Points on a hilly landscape, in no order, each with its height.
From any point a ball rolls to the lowest of the 2 points nearest to it. It stops when none of these is lower. Distance is the straight distance between rows; heights are no part of it.
Z351: [  6 -24   6  33   6  24  21   6   8  16   1 -21   0  -9  -8 -46 -37  36
 -25  31 -11 -18 -34   5 -11 -40 -23]  height 680
Z224: [  8  27 -29 -26  26 -37  11   3  19   7  11  60 -25  16   8  -5  41 -36
  -8   3  -8  25  29 -17  31  36  18]  height 72
Z327: [ -8   9 -20 -26 -12 -31  -7  20   5 -14 -12  60   6  33 -15  13  32 -43
  18 -10  -4  24  17  -8  50  42  35]  height 559
Z57: [ -3 -34   9  22   3  46   8  32  25  34 -34 -20   0 -27 -35 -28 -33  41
 -26  40 -13 -40 -42  30  -3 -44 -59]  height 555
Z547: [ 17  30 -38 -19  35 -36  -7   4  39  16  25  64 -45  22  12  -8  39 -34
  -2   6  15  30  20 -31  39  35  10]  height 260
Z571: [ 49  -7 -29   8 -22 -27 -13  18  22 -15  16  39 -12  40 -28 -41  -4  -6
  27   7  18  -3  -6 -25  66   1  -5]  height 472
Z960: [-23   6  16  11  27  16  22 -24 -24  23  16 -49  -2 -43  22 -17 -15  -2
  -6   8   2  21 -35   2 -52 -38   0]  height 751
Z746: [-36   1   7   1 -32   4 -15  20   9 -36  25   1 -18  40 -23  22  -4 -21
  28  -1  39  36  -8 -49  29  10  35]  height 172
Z41: [-14  -2 -13  -7  14   0  17 -41 -78 -15 -19 -21   5 -61  44  26  13  -9
  -7 -55   3 -25  47  40 -28  24  24]  height 223
Z104: [ 24  14  14 -29  11 -30  18 -13  17  32 -11  25  -6 -37   1  15  48 -14
 -33   6 -23  14  44   7 -10   1 -17]  height 673
Z631: [ 56   0 -11   2  21 -30  24   2   6  23  23  20 -24   1  19 -29  19   4
 -27  15 -10  -5  39 -22  -2  -7 -19]  height 483
Z463: [ 20   1   9 -16 -18 -23 -10   4  28   3 -29  16  37  17 -25  23  13   2
   3  -9 -34 -25  13  30  14  10 -25]  height 388
Z471: [ -3   6   5  27   7  -1  -6  -7  36 -14   9  -4 -12   9 -17 -27 -17   8
   1  14  27  16 -26 -42  13 -15   0]  height 574
Z810: [ 53 -15  -3  27   4  -9  14  -3  21  10   6   2 -22  -2 -11 -55 -11  27
 -26  29   0 -16   0 -20  11 -28 -40]  height 612
Z888: [-13  32   3  -5  10 -20   8 -17  17 -12   2  11  -7  -7   7   7  19 -15
   0  -2  15  19  14 -29  -8   3  22]  height 611
Z43: [  6  -1   6   3 -22  -5 -14   4  21 -15 -14   6  39  28 -23  21  -5   7
  14  -5 -23 -28  -1  26   3   1 -13]  height 306
Z736: [ -4  -7  11   9 -20   6 -23   8  43  -2 -26  -2  32  26 -43  10 -22  24
  12  13 -24 -43 -23  31   1 -10 -35]  height 182
Z564: [ 38  12  11 -20  23 -30  23  -2  31  43  -2  29 -26 -36   4  -3  46 -14
 -35  11 -16  20  41 -10  -9  -5 -23]  height 617
Z829: [ -2  27 -22  11  23 -17 -26   7  44  -9  29  38 -37  18  -9  -1  10 -25
  15  -3  45  39   5 -53  43  20   9]  height 86
Z675: [  3 -13   2  -4 -36  11 -18  17  -3 -31  -3   7  34  56 -26  26 -13   7
  32 -11  -9 -23   0   9  19   5   6]  height 385
Z391: [-35  44  -4   4  16  -8 -34   9  40 -23  28  24 -38   8  -4  26  19 -34
   8 -12  56  47   4 -49  23  23  25]  height 321
Z998: [ -8 -32   9  19   2  45  -1  20  12  31 -20 -32  15 -14 -16 -14 -40  41
 -13  27 -27 -40 -42  46 -29 -32 -46]  height 519
Z206: [-64 -11  20  24   8  29  -4  10  24  10 -20 -40   3 -13  -9 -30 -55  23
  10  26   5   0 -88  -2  -5 -28   3]  height 276
Z845: [-14  15  -7 -27 -17 -19  -5  29  -6 -27   9  48 -16  32 -13  15  28 -40
  25 -13   9  36  18 -19  49  32  42]  height 535
Z236: [-22   6  26 -24 -12 -12 -11 -28   0  -9 -40 -15  35 -35 -11  46  12  -4
  -2 -28 -19 -17   0  40 -15   5 -15]  height 562
Z941: [ 10 -15  10  24   2  16  13  -1  -7   1  12 -24  17   5  10 -26 -28  26
  -6  16 -10  -6 -16  -1 -22 -29   1]  height 702
Z944: [ 37  15 -16  -9  29 -26  25  -4  -4  16  22  33 -19   7  32 -15  32 -14
 -26   3 -12   3  50 -24  -9  10   3]  height 379
Z509: [ 42 -23  -4  36   7  10  19   8  13  17   0  -8 -26 -15 -14 -63 -22  39
 -33  40  -7 -20 -11  -6   5 -35 -46]  height 647
Z982: [-38  28   5  -5  -8  -6 -22  18  19 -31  16  22 -28  24 -18  22  13 -32
  25 -10  57  46   2 -53  28  20  35]  height 327
Z245: [ 18 -19   6  21 -11  11 -14  18  44  11 -24   1  15  15 -48 -10 -30  32
  -5  27 -16 -50 -24  33   8 -21 -53]  height 301
Z747: [-32 -26   7  25  -7  45  -1  10   8   5  -3 -32   7  17  -6 -28 -60  22
  14  22   0  -9 -65  -3  -4 -24   9]  height 181
Z394: [ -2 -15   4  -8   0   7   0 -34 -49   5 -17 -45  29 -51  30  43  11   8
 -11 -45 -14 -25  19  48 -33   9 -11]  height 217
Z17: [-62  -6  22  11  13  24   1 -15   8  12 -12 -43   3 -24  -2 -18 -45   7
  15  15  -2  10 -82   5 -29 -34  10]  height 354
Z306: [-17   0   7   3 -24  15   7   1 -36 -25  21 -15   0   9  13  13  -7  -9
  18  -8  15  23   4 -28 -12  -3  42]  height 393
Z493: [ -4  -6  10  -5 -17  22 -29  -6  10   2 -30 -39  45   6 -11  45 -13  28
  13 -17 -20 -46 -17  59 -20  11 -34]  height 424
Z729: [ 10   7 -12 -23 -11 -36  -7  14  16 -10  -7  53  15  28 -17   2  21 -20
  16  -2 -18   4  17   1  45  19  13]  height 510
Z931: [ -4  18  -1  16  11 -11   0  -5  32 -17  12   8  -8   8 -10 -10  -3 -11
   0  11  17  23   1 -35   7  -3  13]  height 622
Z859: [ 42 -25 -10  21 -16  22  -8  25  29  17 -22   3  -8   7 -41 -33 -24  41
 -24  33 -13 -61 -16  30  16 -23 -66]  height 394
Z777: [-15   8  -7 -41  -2 -18   4  -9 -31 -17 -26  56   1 -13  21  17  43 -28
  -6 -24 -21  -5  39  23  13  64  36]  height 769
Z837: [  5  14   2 -40  15 -28  20 -17   0  27 -17  35  -5 -30  11  19  49 -28
 -29  -8 -26   5  45  11 -11  26   4]  height 716
Z592: [  0  22  -2 -45  14 -26  13 -20 -15  10 -27  46 -17 -27  25  16  51 -35
 -24 -12 -17   1  46  15  -5  49  17]  height 743
Z172: [ 26   2 -28   0 -12 -31 -12  30   9 -12  23  40 -12  42 -17 -13   6 -23
  30   1  18  25   6 -35  69  12  15]  height 410
Z655: [-31   6  15  31   9  14  -2  -8  28 -11  11 -24  -5   2 -10 -20 -32   8
   6  21  31  28 -52 -37   1 -21   8]  height 522
Z298: [ 11  26 -33  -5  26 -30 -22   6  42  -3  22  58 -38  21  -6 -10  27 -32
  10  -1  30  38   6 -43  59  32   7]  height 254
Z470: [-22  18  -4   9  24   3  25 -38 -37  11  10 -43  -3 -43  38   0   6 -14
  -3  -8  21  17 -10   5 -61 -30  15]  height 784
Z552: [  3 -15  11  -7   2  19  -4 -32 -46  15 -25 -72  32 -50  21  47  -1  19
  -6 -53 -11 -27  -3  71 -36   0 -36]  height 269
Z620: [-10  30  -4   6  33   8  27 -29 -37  13  30 -31 -24 -27  51  -1   7  -9
 -13   0  27  23   3 -15 -58 -23  20]  height 811
Z770: [-16 -14   6   7  -8  39 -19  -3  -4  12 -16 -54  43   0   3  28 -30  32
  11 -10 -21 -39 -34  52 -33  -7 -27]  height 463
Z743: [-13   5  10 -19 -16  -4 -10 -25 -13 -24 -33  -4  35 -15   4  39  14  -5
  -2 -28 -21 -17  20  28  -7  16   5]  height 527
Z462: [ 13  -6 -27 -15 -25 -19  -7  35 -14 -18  35  47 -15  47 -20   3  13 -30
  32  -1  17  26  23 -30  66  19  32]  height 468
Z984: [ 64 -18 -20  18 -20  -3  -7  13  22  -2 -11  25  -6  26 -35 -51 -22  32
  -1  24 -11 -56  -9  15  28 -14 -52]  height 481
Z925: [ -3   2  -2 -18 -12  -5  -7  -5 -36 -24  -3   3  27   2  20  28  16  -4
   0 -30 -16  -9  30  13  -7  20  28]  height 482
Z433: [  7  21  -6  15  30  -6  24 -16 -17  14  36  -8 -19 -12  47 -12   5  -2
 -23  11  16  23  19 -31 -41 -16  10]  height 820
Z529: [ 17 -23  -6  32  -9  21   6  13 -11 -15  38  -9 -20  39   5 -37 -33  15
  10   8  23  17  -1 -41  14 -16  20]  height 739
Z89: [-21  32  11 -19   2 -25   3 -19  -1 -15 -14  14   5 -19   9  21  26 -26
  -1  -8  -2   9  21  -3 -10  14  21]  height 556
Z18: [-47 -26  19   3 -24  51 -14 -12 -42   2  10 -55  21  -3  23   5 -52   3
  42 -14   0   0 -53  14 -30 -22  33]  height 175
Z691: [ 31  10 -25 -29  18 -36  21   2   2  21  11  52 -16  10  24 -15  42 -21
 -15  -2 -26   4  46  -6  21  29  10]  height 253
Z237: [-31 -22  12  18 -15  45  -7   3 -18   2   8 -39  18   9  10 -10 -54  18
  25   9  -6  -4 -56  12 -21 -29  22]  height 118
Z596: [ -4  -8   5  -5 -12  35 -32 -16  -4  21 -43 -74  37 -20  -4  61  -5  34
   7 -31  -8 -41 -15  80 -23  26 -51]  height 369
Z948: [ 50  -1  -1  14  23 -22  21  -9  21  18  16   8 -23  -1  -4 -37   8  12
 -27  26  -6   2  16 -25   1 -17 -20]  height 552
Z533: [ -8  -2   6  -6 -16   7   1  -6 -42 -28   6  -9  21  16  23  15  -2   5
   9 -21  -4  -6  26  -3 -14   7  34]  height 445
Z72: [ 56 -13 -20  10 -19 -20  -6   9  16  -5   3  27  -2  36 -36 -42 -17  14
  16  12  -1 -24  -3 -11  46  -7 -22]  height 521
Z517: [ 19   9  -3 -23  -8 -36  -2   2  20   8 -15  43  22   9 -14   5  25 -18
  -7  -7 -33  -4  20  11  22  16  -4]  height 475
Z252: [-33  -2  19   1 -38  21  -6  21 -22 -29  37 -17 -22  27  -9  26  -5 -23
  26  -7  37  40   3 -43   4   2  44]  height 304
Z68: [ -5  -5 -14 -43   3  -9  -6   5 -57 -25 -20  57  -9  -5  34  10  43 -30
   2 -22 -22  -2  52  23  10  74  43]  height 785
Z182: [-18  -2  32 -22 -12 -10  -9 -17  12   4 -54 -24  35 -53 -30  51  19  -1
 -10 -24 -18 -10   7  41 -25  -4 -40]  height 595
Z572: [ 12 -15  -4  20 -16  16   8  23 -29 -13  51  -4 -23  39  13 -15  -5   3
  14   5  28  24  20 -48   5 -10  34]  height 753
Z609: [ 15  27  -9  14  25   2  15  -1 -20   2  46  -2 -35  10  45  -9  10  -6
 -12   4  29  23  25 -45 -30  -4  30]  height 796
Z119: [-22   0  22  17  21  12  17 -10  12  27  -2 -43  -7 -44 -10 -24 -10  13
 -18  24   5  22 -46   2 -33 -39 -21]  height 710
Z954: [-15  -6  30  13  30  10  14   6  33  33 -17 -29 -19 -52 -31 -23 -10  23
 -27  36  13  20 -46  -9 -18 -46 -38]  height 663
Z660: [-47   9  18  14   4  13   0 -19   2 -10   9 -42   0 -10   8  -6 -29  -4
  10  12  18  27 -50 -14 -29 -23  12]  height 446
Z92: [-28 -24  25  15  16  28   9  20  30  34 -33 -30  -4 -39 -42 -26 -29  28
 -28  36  -2  -7 -50  14 -11 -49 -51]  height 604
Z131: [  3  -5  -5 -17 -33 -11 -17  22  -2 -26  -8  37  29  43 -17  26   7 -11
  25 -14 -20  -8  16   9  34  24  15]  height 447
Z466: [ 10 -16 -21 -42  -2  -8   6  29 -66 -26   8  56  -2  23  43   6  36 -20
   7 -19 -20   1  65   7  16  59  43]  height 805
Z946: [-10 -26   7  19  -3  35  -9   3  -8  13  -8 -38  31   2  -3   2 -43  36
   0   7 -25 -32 -40  40 -25 -22 -26]  height 490
Z370: [  0   7 -10  12   1  14   5  21 -33  -7  62  -7 -43  26  35  -6   0  -6
   1   2  47  33  28 -59 -15  -5  38]  height 773
Z563: [ 11  -4   1 -10 -13  20 -18 -21 -21  19 -39 -68  36 -31  20  62   8  33
   2 -45 -10 -35  11  76 -19  29 -50]  height 322
Z876: [ -8   5  -1 -13   2  -5  10 -42 -59 -11 -21 -29  16 -56  27  32  15  -8
 -15 -41  -7 -16  24  34 -39   8  12]  height 137
Z39: [ 23 -14  -3  21   2   0  11   1  -4 -10  18 -10  -1  25   7 -28 -25  15
   0  14   2  -2   3 -18  -7 -20   2]  height 720

Where does a ball stop that starts at each point below?
Z931 | Z237
Z941 | Z224
Z620 | Z876
Z533 | Z746
Z984 | Z736
Z946 | Z876
Z433 | Z224
Z631 | Z224
Z563 | Z876
Z17 | Z237
